Points on a hilly landscape, in no order, each with its height.
A ball rolls from a point to the lowest of its 3 nearest points, and stops where none of them is lower. Distance is the straight distance between rows; heights are no part of it.
Ruval h=25.4: [125 101 108 126 142 142 148  89 143 117  87 144 134 114  87 179 150 152
  74 165]
Sifu h=27.0: [ 98 155 149 134 118 119 114 172 121 166 179 124 108 165 159 110 113 151
 151  44]
Sos h=10.7: [130 109 152 115 152 192 204 100 148 157  94 144  96 143 100 154 125 171
  75 111]
Loma h=31.3: [125 131 104 141  93  69  85 127  73 103 158 143 159 185 128 105 140 130
 122 103]
zef h=57.2: [155 134 121 129 154 163 154 111 180 111  95 133  92  68 109 108 112  80
 155 182]
Zesa h=30.5: [136  95  88 103 141 120 121  97 129  92  51 136 151  89  88 187 141 150
  73 195]
liru h=21.7: [111 142 152 118 129 161 142 164 175 172 175 100 101 130 148 117 122 145
 154  72]
kuv h=25.2: [109 167 144 138 125 116 130 178 145 155 183 105 111 140 172 111 105 130
 177  38]
Sodu h=24.3: [113 133 151 139  93  82 113 125  73 163 168 159 154 207 135 160 136 183
  84  78]
Tofos h=26.5: [120 138 127 145 109  92  98 140  76 132 169 140 146 183 151 107 127 138
 143  75]
mog h=17.2: [141 104 131 115 155 175 172 102 149 135  84 155 119 116  96 145 133 153
  90 150]
zakeg h=62.3: [142 148 130 130 131 112 108 146 140 120 127  97 128  72 154 107 112  70
 188 163]
vef h=7.2: [124 114 167 114 133 189 176 110 169 167 128 132 104 148 110 137 131 174
 112 104]
Notom h=14.9: [134 136 111 153 127  88  90 124  96 121 184 129 152 175 149  74 119 104
 170  75]
nirat h=12.1: [118  98 145 127 135 178 159 107 146 166 122 129 119 133 110 162 144 176
  86 125]
budo h=12.4: [144 120 144 118 189 182 207 103 144  89  23 165  65 128 108 148  97 131
  99 148]
migu h=23.4: [ 97 124 157 122 108 142 136 137 133 181 153 125 135 149 134 155 145 186
  83 107]
vum h=34.4: [140 133 161 119 133 181 155 133 173 158 132 119 107 108 119 118 116 127
 143 122]
sev h=47.8: [140 144 105 139 129  68  89 139 104  82 152 110 144 125 156  85 118  77
 187 131]
razi h=49.1: [122 115  99 104 123 106  97 133 104  82  90 128 152  82 121 132 144 116
 122 196]
Robi h=84.6: [131 138  94 125 101  79  71 138  99  60 112 117 166 117 136 105 131  91
 149 167]
luriz h=39.0: [143 112  92 107 147 152 137  94 148  95  67 139 127  89  90 141 137 115
 114 200]
lav h=77.4: [137 140  96 116 123  76  84 131 111  67 110 101 153  97 142  84 122  73
 159 192]
sir h=69.4: [140 132 104 122 138 115  97 145 140  93 118 107 138  50 132 112 121  68
 171 204]
vok h=79.3: [133 136 107 128 118 102  88 139  98  97 116 101 154 111 141 114 130  87
 158 171]
geler h=55.0: [123 132 120 126 115  89 102 145 102  98 136 117 137 131 144 102 119 112
 163 129]
puda h=70.8: [132 139 117 133 134 120 102 149 128 114 132 102 131  98 150 110 123  89
 164 168]
Nume h=12.3: [132 121 111 148  94  55 110  92  68 123 190 164 171 220  98 113 144 136
 115  62]
rubov h=31.2: [123 107  92 114 112 112  90 111 109  88  84 132 154  98 112 158 149 124
  90 185]
kuvan h=64.1: [119 133 141 124 124 139 110 148 126 141 131 118 119 109 157 125 136 126
 139 122]
tiso h=8.0: [125 149 122 143 126 102  90 146 113 112 167 110 136 144 173  84 118 104
 176  83]
Bet h=18.4: [153 125 131 118 176 188 198 108 167 101  58 155  69 117  94 122 102 110
 139 166]
Vav h=15.3: [124 110 100 116 108 102  92 115 105 101 101 131 171 115 111 182 147 141
  74 179]
Tak h=56.8: [132 150 142 134 135 131 122 159 157 136 150  93 117  91 168 114 115  95
 179 128]
Lopov h=13.5: [143 109 154 115 151 196 199 114 168 143  91 138  88 140 109 132 109 140
 111 130]
dun h=49.8: [128 115 114 119 130 151 135 125 144 128  98 113 128  94 119 129 133 127
 119 163]
rap h=49.9: [116 123 114 128  97 102  95 126  96 113 113 137 166 126 134 132 151 133
 109 152]
Dud h=30.4: [111 117 131 124 103 108 107 130 104 149 112 135 151 121 118 173 153 163
  78 143]
moso h=15.6: [ 99 123 159 119 118 167 143 150 146 173 146 114 120 123 125 141 140 161
 126  95]
Pud h=22.4: [127 123  85 162 125  67 105 123  90 116 195 152 159 192 133  88 129 125
 168  41]
Dov h=38.3: [155 134 156 128 157 183 168 132 185 143 136 118  80  82 121 117 107  90
 165 134]
Keze h=16.7: [146 144 117 152  86  50 105 107  60 133 164 164 177 210 114 155 147 165
  86  96]
Vodas h=42.7: [174 142 147 134 163 167 182 118 208 129 155 106  62  65 131 108  91  49
 179 146]
dom h=27.1: [123 111 138 128 137 175 160 124 165 158 107 133 113 119 113 130 133 148
 118 149]
Dasu h=32.0: [118 149 145 152 103 114 100 151 102 157 189 132 134 197 158 124 125 152
 125  50]
mab h=21.0: [113 109 137 122 128 148 142 117 133 153 111 130 131 121 108 155 146 157
  94 142]
zifu h=19.9: [116 132 139 148  96  81 101 120  72 148 177 156 146 217 132 125 135 159
  95  64]
posu h=48.5: [137 138 141 121 142 156 143 142 165 136 122 103 112  76 136 116 123  89
 166 161]
nur h=41.0: [152 155 148 123 164 153 155 146 196 139 156  97  74  66 149 110 109  82
 170 120]
Sozi h=6.5: [137 114 108 120 183 162 194  91 138  93  28 155  98 123  80 150 115 137
  84 156]
gami h=31.6: [103 130 143 140  97 103 105 134  75 153 153 137 154 164 135 154 141 177
  90 111]
Vaf h=30.2: [ 86 124 165 136 108 135 127 150 118 191 177 131 140 171 160 150 143 191
  95  64]

Where does a ball stop that starts at each point below?
Tofos: tiso
Sodu: Nume
razi: Vav
dun: vef
Sifu: vef
zef: Sozi
Vaf: vef
Robi: tiso
